The views of a scene show one set of named points, each view turned or mirrored, and shifted as a whole, with a little noise and some points left out.

Scene 1
View 1
k247: [-16 -18  14  -5 -15  -3 -22  13  -9  15   1 -20 -20   8   7  -6  23  -1
  15 -19   8  -7   5  32   1   1   0  19  28 -11 -16 -15   1  12  16 -30
   5  24]
k39: [-28  -5  -8  12 -35  11  13   9  -9  -1  11 -12 -18  34   2  -5  29  -5
  28   2   3 -27  32  10  22 -22 -24  20   9  -5   0 -21   1 -30  17 -22
  17 -22]
k431: [ 32 -15 -32  -8 -69 -22 -14   5   6   5  -7  12  24 -22  26 -29  -3 -50
  26 -42   1 -17  34  38  -4 -15  -6   0 -18 -17 -25 -28 -33   5  27 -33
  21  25]
k876: [-28 -26  38 -11  -1  -2 -10  16 -12  12  -8 -30 -37  26  10   6  31  16
  12 -22  13 -14  10  38  -6   5   9  22  47   3 -13 -21   9   9   7 -43
   4  18]
k177: [-29  -6  17  13  -5  -3   3   2  -5   4   3 -18 -32  25  -7  11  43  15
  26   5   1 -18  11  20   6  -7  -4  19  34  -6   1  -9   9  -6   0 -24
   9   6]
k188: [ -8 -15  12 -10   9 -19 -37   0  -7  29  23  -8 -36 -19 -14   0  20  16
  15   1  -5  -1 -22  24 -28  20  42  11  34 -30  -5   7   2  51 -19  -6
  12  65]
k616: [-28  -4  39 -10  -6   4 -26   9  -7  33  17 -39 -33  20 -16   7  35  17
  14   1  17   5 -20  16  -7  14  16   8  30 -28   6  -2  16  37   2 -19
  -1  35]
k199: [-23  10   9  23 -22  -5   2  -4   4   5   7 -17 -18  19 -18  11  47   2
  33  14   3 -10   6   9  13 -13 -17   8  16 -21   7  -2   4  -3   7 -14
   4   2]
k380: [-41 -15  22   8  -2   5   6   9 -12   2   2 -22 -40  38  -2   9  41  20
  21   2   5 -23  18  21   9  -7  -8  27  40   3  -2 -15  12 -15   4 -31
   9  -6]
k76: [ -2   0  -3  17 -25 -23   7  -6   7  -2  -4   2 -13   2  -3   7  37  -7
  34   0  -5 -20  20  24  -3 -13  -1   6  14 -14  -2  -9  -8  -2  -1 -23
  15  14]
k783: [-19 -13  12  -3 -14  -1 -22   9  -8  19  11 -20 -22   8  -2  -5  25   2
  15 -10   8  -6  -1  24  -1   2   3  17  25 -17  -9 -10   2  17  11 -20
   7  27]
k45: [-11 -13  -1 -11 -37   5 -13  15 -13  16  17 -16 -14  13   7 -16  11 -10
  19 -15  10 -15  15  18   3  -4  -2  11   5 -16  -5 -19  -4   6  15 -22
  18  13]
k619: [-48   2  24  32  -6  10   7   3  -2  -1  -2 -31 -30  44 -13  16  62  16
  26  13   8 -12  11  13  30 -16 -36  26  35  -4   1  -9  16 -25  20 -25
  -4 -19]
k675: [ -5   0 -35  39  -2 -33  17 -22   4 -12  17  33 -29 -14 -22  11  36   7
  47  32 -34 -36  22   9 -11 -17  12  17  21 -15   5  11 -13 -10 -31   4
  32  18]
k625: [ -9  -3 -18  13 -26  -9  -4  -2  -3   7  17   2 -14   0  -7  -6  24  -8
  30   5  -7 -18  14  13   2 -11  -3  13   7 -20  -2  -5  -7   0   2  -8
  19  14]
k111: [ -5  26 -14  25 -48 -10  14 -13  10   5  21  -1  -4  10 -25   7  40 -13
  45  26  -3 -16  15  -5   8 -22 -12  -8 -12 -35  24   0  -7  -4  -2  -1
  16   1]
k536: [-23 -16  14  -8 -34  12  -5  19 -12  10   2 -27 -16  31  13 -10  21  -5
  17 -21  16 -16  21  24  14  -9 -15  18  16  -4 -10 -28   2  -8  26 -35
   8  -4]
k113: [-17 -23  -1  24   9 -20  -8  -2  -1  -8 -14   3 -26  -3   6   5  39   7
  25 -11 -11 -21  16  40   1  -8  -9  35  45   5 -28  -9  -4  -9   6 -29
  10  19]
k210: [-10   2 -13  14 -37  -2  -7   1   0   8  13  -6  -6   7  -6  -7  27 -13
  29   1   1 -12  14  11  12 -14 -16  11   2 -23  -2  -9  -7  -4  15 -10
  13   7]
k621: [ -1   1  12  18 -13 -25 -19  -7  12  10  -9  -9 -10 -12  -9  10  42  -4
  26  -7   0   2  -5  32  -5  -3  -1   6  23 -23 -10   1  -4  23   8 -21
  -1  39]
k120: [-16 -12  -9   4 -26   8 -39  12  -7  20  13 -18  -4  -2   2 -20  17 -15
  13 -18   9   1  -2  20  15  -4 -19  24  10 -22 -20 -11  -4   9  34 -13
   4  21]
k86: [ -1  -9 -20  -8 -53   5 -15  10  -9  17  20  -7   0   3   8 -26   4 -26
  22 -16   7 -14  19  15   8 -12  -9   9 -11 -22  -7 -20 -13   1  22 -16
  19  10]
k28: [-21 -12  14   2 -18   1 -13  10  -6  13   2 -21 -20  16   1  -2  30   1
  18 -10   9  -8   7  25   6  -4  -7  18  24 -12 -10 -14   2   5  16 -27
   6  13]
k131: [-16  -9   5  20  -2 -14 -20   0   3   7  -2 -10 -19  -4  -6   3  39   2
  23  -4  -2  -5  -1  28   4  -4  -9  22  32 -14 -17  -3   0   9  12 -19
   1  26]
k969: [-23 -15  72 -30  -4  -5 -20  17  -7  32  -9 -52 -40  28   1  14  36  22
  10 -22  28   3 -12  39 -20  21  30   2  47 -13   1 -17  15  45  -1 -48
  -6  42]
View 2
k131: [  3  10  -8 -14   5 -17 -13  -1  33   0  -4  24 -12 -19 -19  17  18 -14
  14 -11  10  -9  28  -5   5 -13  19  33  20  -7  -8  -1   0  25  -7 -18
  -1   4]
k199: [ 16  14 -16  -5  17  -1 -15   6  21   2   3  26  18 -10 -33  21  16 -25
   2 -11  13 -16  17 -20   7 -18  38  27   0  15  -8  29  -4  12   3 -22
  -2 -13]
k431: [ 12  50  -8 -33 -43  28 -12 -32  13  10 -18 -18 -32  29 -12  52   1   5
  57 -21   4 -11  29  19 -20  19  -1 -21   7  11  27  11 -26  29 -17 -38
  45  27]
k113: [  0  36  -9  -8  -3  -7   6  10  24   2  -4  28 -22 -37 -19  20  20 -12
  12 -13  17 -13  42  -5   7 -12  25  31  39  -7  -1 -39  -8  26  -4 -14
   2  15]
k625: [ 20  28  -5   3  -3   4  -7   3  27   5  -5  15   8   1 -29  14  -3  -4
  18 -20  11 -12  14   1  -5 -14  17   8   9   9  -3  17  -5  20 -10 -13
  16  -3]
k45: [  1  25  -8   5   2   1  -8 -14  28  -3 -14   1   9  14 -11  31   0  -8
  17 -19  17 -32  23  -8  -9  10  16  -3  13   1  -8  24   6  21 -19 -30
  14  21]
k111: [ 36  23 -12  -4   4  15 -20   6  17  13   5  18  27  13 -51  15   2 -15
  14 -19   6  -5   1  -7  -2 -22  32   6 -22  33   3  48 -19   9   3 -17
  15 -31]
k380: [ -5  27 -18  19  27  -2   7  12  20  -7  -1  26  22 -24 -22  21  18 -28
 -13 -16  29 -42  33 -33   9  -4  46  27  26   4 -18  -4   6  14  -5 -22
 -10  12]
k969: [-54  -8 -15  10  44 -57 -38 -17  61 -24   2  -6  -8   5 -35  19  39 -33
  -8  -7  21 -40  33 -26  -3  45  29  26  17 -30 -26 -10  -2  27 -15 -39
 -26  24]
k621: [  1   5  -9 -24   4 -24 -29  -8  39   2   1  14 -22  -7 -34  17  26 -15
  20  -8   4   1  24   2   1  -4  16  28   8  -6   0   1 -16  25  -3 -24
   0  -5]
k616: [-21 -17  -6  10  37 -49 -35 -10  58 -16  -2  10   9   5 -28   7  21 -22
  -5  -9  13 -28  17 -16   0  11  21  26   9 -20 -30  21  13  24 -16 -26
 -17   4]
k619: [ 11  14 -26  -2  31   6   5  12   8  -2   3  41  30 -36 -14  32  26 -38
 -17  -7  25 -35  31 -44  19 -24  58  44  15  15 -18  24  10   7   7 -29
 -15  -2]
k675: [ 35  46   3  15  -7   3  -1  35  27  15   8  34   7 -16 -66 -16  -6   1
  12 -29   7  10   6  14  -1 -40  21  12  10  20   3 -18 -27  18   2  15
  14 -31]
k210: [ 22  23 -11  -9  -3  11 -10  -4  19   7  -7  15  10   4 -20  27   2 -11
  19 -17  11 -16  17  -6  -1 -13  24   9   2  14  -2  33  -1  18  -7 -25
  16  -1]
k177: [  0  21 -15  10  22  -9  -3  10  26  -3   2  26  15 -18 -30  18  18 -24
  -6 -15  21 -27  26 -23   7  -7  39  28  19   4 -14   1  -1  16  -3 -19
  -8   2]
k876: [-28  19 -15  11  25 -24  -5  -4  36 -14  -4  10  -3 -15 -18  27  27 -25
  -4 -12  26 -40  40 -25   2  20  35  24  33 -14 -18 -20   2  24 -13 -30
 -12  29]
k86: [ 16  30  -7  -6 -13  16  -8 -18  20   3 -17  -1   6  22  -6  36  -7  -2
  30 -19  12 -25  19   1 -11   3  11 -10   6   9   0  39   3  22 -19 -31
  27  18]
k120: [ 10   5  -6 -19  -3  -6 -12 -20  31  -1 -19  13  -4   1  11  32   4  -6
  25 -10  11 -20  27  -4  -2  -7   9  15  18  -8 -10  34  20  26 -19 -31
  12  22]
k536: [ -5  29 -19   2  10   9   2 -12  15  -6 -14   7  13  -1  -1  46  13 -22
   9 -15  25 -46  34 -26  -1  12  34   8  20   5  -8  20   7  17 -12 -41
   6  30]
k76: [ 12  35 -12  -6  -1   3 -11   5  23   6   2  14  -4  -4 -42  21  13 -15
  16 -17  10  -9  22  -2  -2  -5  28  12   6  13   6  -2 -22  19   0 -18
  10  -6]
k39: [ 17  40 -19  11   9  26  13   4   4   3  -8  20  29  -9 -12  37   4 -21
   1 -19  26 -41  26 -26   2 -10  42   9  16  21  -7  24   4  11  -5 -28
  10  12]
k783: [ -6   8  -6   1  12 -21 -17  -9  41  -7  -9  11  -1   0 -17  18  13 -13
  11 -14  15 -23  24  -8  -2   5  17  17  18 -11 -15  11   8  25 -16 -25
   0  15]
View 3
k131: [-12  10  15  -9  14   2  22  -4  37  18  -7  -8  -1  25   4 -23  24  -7
  -7  29 -15  -7  -9 -11  23  17   5  15 -16 -11   7   2   1   0  11 -18
 -22  -3]
k39: [-15  -6  17   0  34 -13  28   7  14  18   7   2   1  34 -24  13  -3 -16
 -21  25  25   8  18   0 -12   6  29   0 -12  -2  -8  -7  -4 -23 -23 -40
 -26   1]
k28: [-15   1  14 -11  28  -4  17   4  31  21 -11  -6  -7  25 -11 -19  20  -1
 -12  33   4   7   3  -2  11   5   2   7  -7  -8  -7   9  -8  -3  -5 -27
 -17  -1]
k177: [ -4 -13   3 -10  25 -11  21  -7  24   7 -12   7  -8  18  -8  -3  14  -9
  -8  22  -5   7   6 -14  16   7  10   8 -14 -12  -1  -4   1 -12 -14 -26
 -41  -2]
k86: [-24  23  18   7  17  14  15  19  21  32   6 -14   3  47 -17 -14  -6   2
 -25  37  34   5  -6  23 -19  -6  15  -1 -21   0  -8  18  -7  -2   2 -21
  19  11]
k625: [-10  11   8   7   3  13  22   3  19  15   3  -3   3  38   1  -5  -4  -7
 -14  24   8  -1 -13   6  -3   4  19   3 -32  -8   8   4   9  -6   1 -12
 -10   8]
k120: [-22  19  32   2  22   9  18  12  44  36   5 -24  -1  40 -10 -26  28  -3
 -22  43  11   2  -2   9   0  17   3   4  -8  -6   2  22 -13   2   4 -16
   6   0]
k188: [  3   3 -16   2  -8  26  -9 -14  52  14 -33  -9 -13  19  23 -42  27  18
  -1  32 -27  11 -32  -2  32  -1 -34   3 -21 -19  15  32  20  26   7  20
 -12  21]
k431: [-53  60  17  -9  11  24  22  27  15  39  -4 -15  17  55 -13 -34 -29  14
 -23  36  44 -21 -25  25 -15 -19  22  12 -22  15 -14   5  -1   4  42 -42
  45  22]
k675: [  0   6 -13  17 -19  19  30 -16  10  -4   4  13  12  34  25  15 -25 -18
  -3   2 -14 -17 -29  -9   6   8  33   5 -56 -11  28 -21  42 -12   6   0
 -38  18]
k45: [-20  10   9   0  24   7  10  11  28  27  -9  -8  -3  36 -16 -16   3   5
 -21  36  24  11   0  12  -6  -6   3  -2 -11  -2 -10  17  -3  -1  -8 -24
   1  12]
k113: [-29  12   7 -11  22  -1  29 -14  41  21 -15  -3   7  25   6 -12   9 -11
 -10  19 -15 -21  -2 -25  28  20  12  17  -5   5   5 -19  22  -7  12 -39
 -34  11]
k536: [-24   1  16 -12  44 -11  17  11  27  27  -9  -6  -7  29 -28 -11  10  -2
 -21  37  25  12  17   3  -1  -1   9   4   4   1 -19   6 -13 -10 -14 -45
 -13   2]
k76: [-14  13   2 -12   9   3  25   3   9   7  -8   7   4  29  -1 -11  -9  -5
  -5  19   4  -8 -15  -2  12  -5  22  14 -31  -8   0  -9   6  -9  14 -27
 -17   3]
k616: [ 13 -18   0 -12  19  -1  -3  -1  38   9 -25  -5 -24  11  -4 -35  43  11
  -2  38 -14  29  -6   1  26  -1 -27   5 -10 -28  -3  32 -14  11 -14   5
 -23  -6]
k111: [ 11   3  12   4  -6   6  29  15 -14  -6  16   9   1  37  -6   4 -11 -14
  -5  19  12   6 -19  19 -13  -6  39   6 -62 -27   9   2 -13 -20   2  -1
 -14 -14]
k247: [-20   8  10 -11  28   1  12   2  40  27 -19  -9  -7  25  -9 -28  21   5
 -14  36   3   4   0  -3  18   4  -7   8  -1  -3  -9  12  -3   5   1 -26
  -9   7]
k876: [-20  -8  -3 -23  40 -15   8  -8  42  18 -36   0 -14  10 -12 -25  24   8
  -9  31  -4   9  11 -17  32  -1 -15  11  14  -1 -17   4   2   3 -11 -39
 -33  10]
k783: [-10   2   8  -6  21   5   9   1  37  21 -15  -9  -8  24  -6 -26  24   3
 -12  35   0   9  -5   1  15   4  -8   7  -9 -10  -1  18  -3   4  -3 -15
 -13   5]
View 4
k621: [ -3 -25  33  33  -4  14   0 -10   4 -10  19  -1  13  11  10  -2 -23  -5
 -10 -19   5  -9  22  -5  24 -14  34  -6   8  -9   5  28  26 -14  14 -13
 -28 -23]
k616: [ 20 -20  43 -13  -4  19 -11  24  -4 -25  23 -23   3   9  13  -8  -7 -29
  -7  15   9 -19   5 -15  41 -37  45  -8  42  -4 -14  35  31   6  11  -3
 -23 -36]
k536: [  2 -24  43 -18  41  14 -16   9  15  -2  15 -26  -5  16   7  -5 -33 -30
 -25   0 -14 -17  57  -2  27   0  21 -53  23  -7  11   8  22  26  25 -16
 -10   2]
k431: [-12 -44  18  38   1  29 -42 -34   7   9  15 -12  -1   5  29  27 -50  17
 -34 -23  -8  -9  83  16 -23  11 -17 -43 -15  10  37   1  50  16  19 -12
 -38  23]
k380: [  2  -9  49 -15  46  -6   1  20   6   2  10 -14   8  20   4 -21 -16 -46
 -14   6 -16  -9  27 -11  41   3  35 -46  34 -15  10  18   0  -3  17 -26
  10  -9]
k188: [ 15 -25  25  27 -31  17 -28  11 -28 -10  28  -4  20  10  24   3  -5  -9
   1  24  23  -9  -9 -13  24 -43  25  11  49   8  10  47  41 -17   0   1
 -14 -26]
k28: [  2 -23  40  -2  22  15  -9   7   8  -3  18 -16   4  16   9  -6 -25 -23
 -17  -3  -5 -15  37  -5  30 -10  30 -33  26 -10   8  19  23   9  19 -12
 -11  -9]
k619: [ -4  -7  57 -23  47   8  28  18  28   1   2 -11   2  21  -1 -25 -17 -42
 -19 -18 -26 -13  25  -5  53  11  57 -43  17 -33  -9   5 -13   0  20 -27
  14 -24]
k876: [  5 -16  42   1  45 -11 -12  12   1 -12  26 -19   8  18  -3 -17 -26 -41
 -10  10   4 -11  35 -21  39 -20  28 -35  40  -4  16  36  23   3  25 -19
 -22  -5]
k783: [  6 -25  36   4   8  20 -16   9   2  -5  21 -15   5  14  12  -2 -21 -17
 -14   5   1 -14  26  -5  28 -20  29 -22  34  -6   8  23  29   8  14  -7
 -11 -14]
k39: [ -2 -16  47 -21  39  15  -5  11  13  12  -2 -16  -1  15  17  -6 -23 -32
 -27  -5 -32  -9  46   6  22  23  22 -60  13 -15  11  -7   1  11  15 -26
  14   1]
k76: [ -6 -20  35  19  11   3  -5  -8  -1   0   4  -2  11   7  20  -3 -23 -16
 -20 -14 -14   0  31   0  13  13  18 -30  -3  -6  14  14  11 -20   8 -27
 -12  -9]
k113: [-15 -17  34  36  35  -4   0  -6   5  16  19   8  24  28  -2 -14 -30 -20
  -6 -10  -1  -3  31  -8  31  -3  26 -28  30 -13  36  28  10 -17  21 -23
   8   2]
k86: [  1 -34  31  -2   1  41 -33  -2   7   8   9 -20  -6   8  30  17 -31  -1
 -31  -4 -16 -15  55  14   1   6   5 -42   8   0  12  -6  34  23  11  -7
  -7   5]
k131: [ -6 -22  37  25  11  16   1  -2   9   4  18   0  14  21   7  -6 -23 -13
 -11 -13   1 -11  23  -4  31 -13  36 -16  24 -14  13  22  18  -7  18 -12
  -3 -16]
k199: [  0 -15  45  -6  11  17  11   6  12  -4   1  -9   4   9  18  -9 -15 -23
 -20 -15 -20  -9  20   2  29   9  39 -28   1 -17  -9   6   3 -10   8 -21
  -1 -25]
k111: [  1 -18  41  -5 -18  28   2  -1   3  -1 -15  -6   1  -4  42   4  -7  -9
 -29 -20 -34  -2  18  15   4  32  23 -29 -25 -12 -14 -12   1 -18  -7 -26
  -2 -26]
k675: [-11 -11  29  36 -13   2  -2  -4 -23  24 -11  24  30   9  39  -3  -3  -9
 -10  -3 -22  14  -6   6   5  32  12 -19   1  -9  24  12 -10 -55 -15 -34
  32 -11]
k120: [ -3 -34  34   7   3  47 -15   0  18   9  20 -14  -1  22  11   9 -31   0
 -21 -12  -3 -22  45   9  23 -16  28 -26  30 -11  11   5  34  29  21   3
  -1  -6]
k45: [  5 -30  36  -7  11  27 -29   7   2   2  14 -22  -2  11  23   7 -26 -16
 -24   7 -11 -14  46   3  12  -2  13 -40  23   0  13   8  30  19  13  -9
  -9   1]
k210: [ -3 -25  36   2   2  31  -9  -2  11   7   3  -9   2  10  25   5 -24  -6
 -24 -15 -19 -10  36  11  13  12  23 -33   1 -11   5  -3  15   3   9 -15
   2 -10]
k969: [ 24 -20  44  -9  25 -13 -17  20  -9 -43  38 -33   3   6  -2 -17 -17 -45
  -2  22  23 -18  21 -34  44 -52  40 -13  45   6  -7  57  42   5  22  -8
 -59 -27]
k247: [  3 -26  36   7  20  15 -17   3   5  -4  24 -17   5  18   7  -3 -29 -20
 -15   1   3 -16  40  -8  28 -21  26 -28  33  -4  14  25  31  11  20  -9
 -16  -6]
k177: [  2 -13  45  -4  30   0   3  14   3  -2   8 -10  10  16   8 -15 -15 -35
 -12   0 -13  -8  19  -9  36   1  35 -35  24 -13   5  19   2 -10  12 -24
   4 -16]
View 5
k536: [ 12 -37 -20  16 -29 -35  13   0 -18   9  33  16  28  -1 -11  12   0  -8
 -37  -6  18  13  21   7  -1  27  10   1 -12  18  20  29  -8   6  42  -1
  -1 -17]
k247: [ -5 -17 -21  14 -21 -11  11  -4 -36   9  14  17  24  -6 -16   0   6  -6
 -24 -14  18  19  10  10  17  21   8   1   2  -3  22  15 -19   9  34 -19
  11 -17]
k210: [ -6 -21 -22  20  12 -14  10  15 -28  10  22  24  11   6 -18  -3 -11   2
 -19  -4   4  19  28  -1 -16  29   3  -3 -16   2   6  20   4   1   8  17
  15 -14]
k177: [  1 -14   1   9 -18 -11  -7   3 -39  16  39  15  22  15 -10 -10  17   9
  -8   4  23  25  -1  23 -11  35  13  -3   8   3  22  24  -4  10  27   1
  -7 -11]
k131: [-14  -9 -16  22  -7   4  11   5 -44  13  22  21  16  11 -18 -14  10   4
  -7 -15  18  22   5  15  -1  29   6  -4   4 -17  26   7 -13  10  17 -16
  23  -7]
k113: [-12  -3  -8  38 -14  -9   4   6 -32  17  39  31  25   9 -31 -22  17   0
   2  -9  41  12   7  30   4  34  23   4  -1  -8  38   5 -26  20  14 -16
  18   1]
k675: [-25  27   5  26  42   3 -27  28 -39  21  25  38   5  10 -36 -41   9  19
  34  18  22  21  14  26 -15  37  28   2  -9  -5   0  13   1  13 -26  34
   9  -4]
k619: [ 14 -37   3  15 -33 -18   6   7 -37  18  67   7  24  44   2  -5  19  15
 -16   1  22  26  -5  21 -50  45   5 -11   5   4  33  32   9   4  33   8
  -5  -3]
k39: [ 14 -28 -13  21 -15 -39   3  13 -17  17  47  20  25  13 -15  -1   1   1
 -22   6  22  11  22  11 -26  35  18   1 -19  24  13  35   6   3  25  27
  -1 -12]
k76: [-14 -15  -2  23  18  -5  -5  11 -27  11  26  32  10   4 -25 -10  -6   7
  -6   4  15  21  25  16  -4  31  10  -2  -8   1  15   9  -9  17   0  -2
  -2  -5]
k111: [-10 -22  -4   8  41  -3  -9  22 -33  10  22  25  -1  17 -13  -7 -17  19
  -8  12 -12  30  32  -1 -39  34  -4 -12 -14   3  -8  22  23   1 -11  34
  -6 -13]
k876: [  0 -19  -4   7 -42 -16   0 -12 -37  12  27  14  31  -3 -11   1  21  -3
 -20  -5  31  22  -4  25  22  26  16   3  15   4  31  20 -25  16  49 -30
 -12 -15]
k28: [  0 -21 -17  13 -20 -14   9   0 -34  10  22  16  23   2 -12   1   5  -1
 -23 -10  16  21  10  10   2  25   7  -1   1   1  21  20 -10   6  32  -9
   7 -15]
k188: [-27  30 -19 -12   2  24  -8  -5 -69   9 -28  14  12 -22 -17 -17  19   3
   6 -12   3  37 -12  12  46  11  10   3  27 -26   3  10 -19   3  22 -21
  17 -30]
k86: [ -1 -23 -38  19   7 -26  16  12 -17   8   6  27  16 -16 -23   7 -21  -9
 -33  -9   1  12  42 -10   7  16   7   4 -27  12  -2  22  -1  -2  17  18
  21 -24]
k199: [ -3 -25  -3  10   3  -4   1  10 -40  14  35  16  11  24  -6  -7   2  14
 -13   2   5  30  11  10 -30  36   0 -11   1  -2  15  22   9   4  13   9
  -3  -9]
k783: [ -6 -10 -21   6 -15  -5   7  -1 -44   9   9  13  20  -5 -12  -2   8  -2
 -18 -11  10  25   6   8  13  21   6   0   6  -5  16  19 -11   3  32 -10
  12 -20]
k625: [-10  -4 -19  19  15  -9   0  14 -32  13  16  27  11   0 -24 -11  -3   4
  -8   0   9  19  22   6  -6  26  12   0 -13   1   3  19   0   3   4  18
  15 -15]
k621: [-24 -14 -10  17  10  18   9   1 -45   8  10  24   7   5 -16 -10  -2   6
 -11 -12   6  30  13  10   7  24  -5  -6   7 -23  22  -1 -15  13   8 -28
  12  -6]
k969: [ -6 -22   4 -23 -39   8  -5 -28 -56   3   0   1  23 -14   5  15  19   1
 -30  -7  10  40 -14  19  44  16   0  -4  39  -7  27  17 -28  16  61 -58
 -31 -25]
k45: [  2 -19 -28  12  -8 -24   7   4 -26   8   9  20  21 -14 -16   6  -7  -8
 -29  -5   8  17  25   0  12  19  11   4 -13  12   5  25  -7   1  29   6
   8 -24]
k380: [  9 -17   2  11 -33 -24  -7   2 -35  17  49  11  29  16 -10  -6  23   7
  -9   6  30  21  -5  28 -13  36  20  -1   6  13  27  32  -6  10  39   3
 -11 -12]
k120: [ -3 -19 -45  20 -15 -13  30   7 -36   9  10  17  21  -1 -15   0  -5  -8
 -32 -27   5  17  19  -6   3  18   0   0 -11  -8  15  16  -6  -6  27   1
  41 -20]

Which points are out of place in each view (at most two, in the order of its rows)? Write - if all are in place.
view 1 | k39
view 2 | k113
view 3 | -
view 4 | k876
view 5 | -
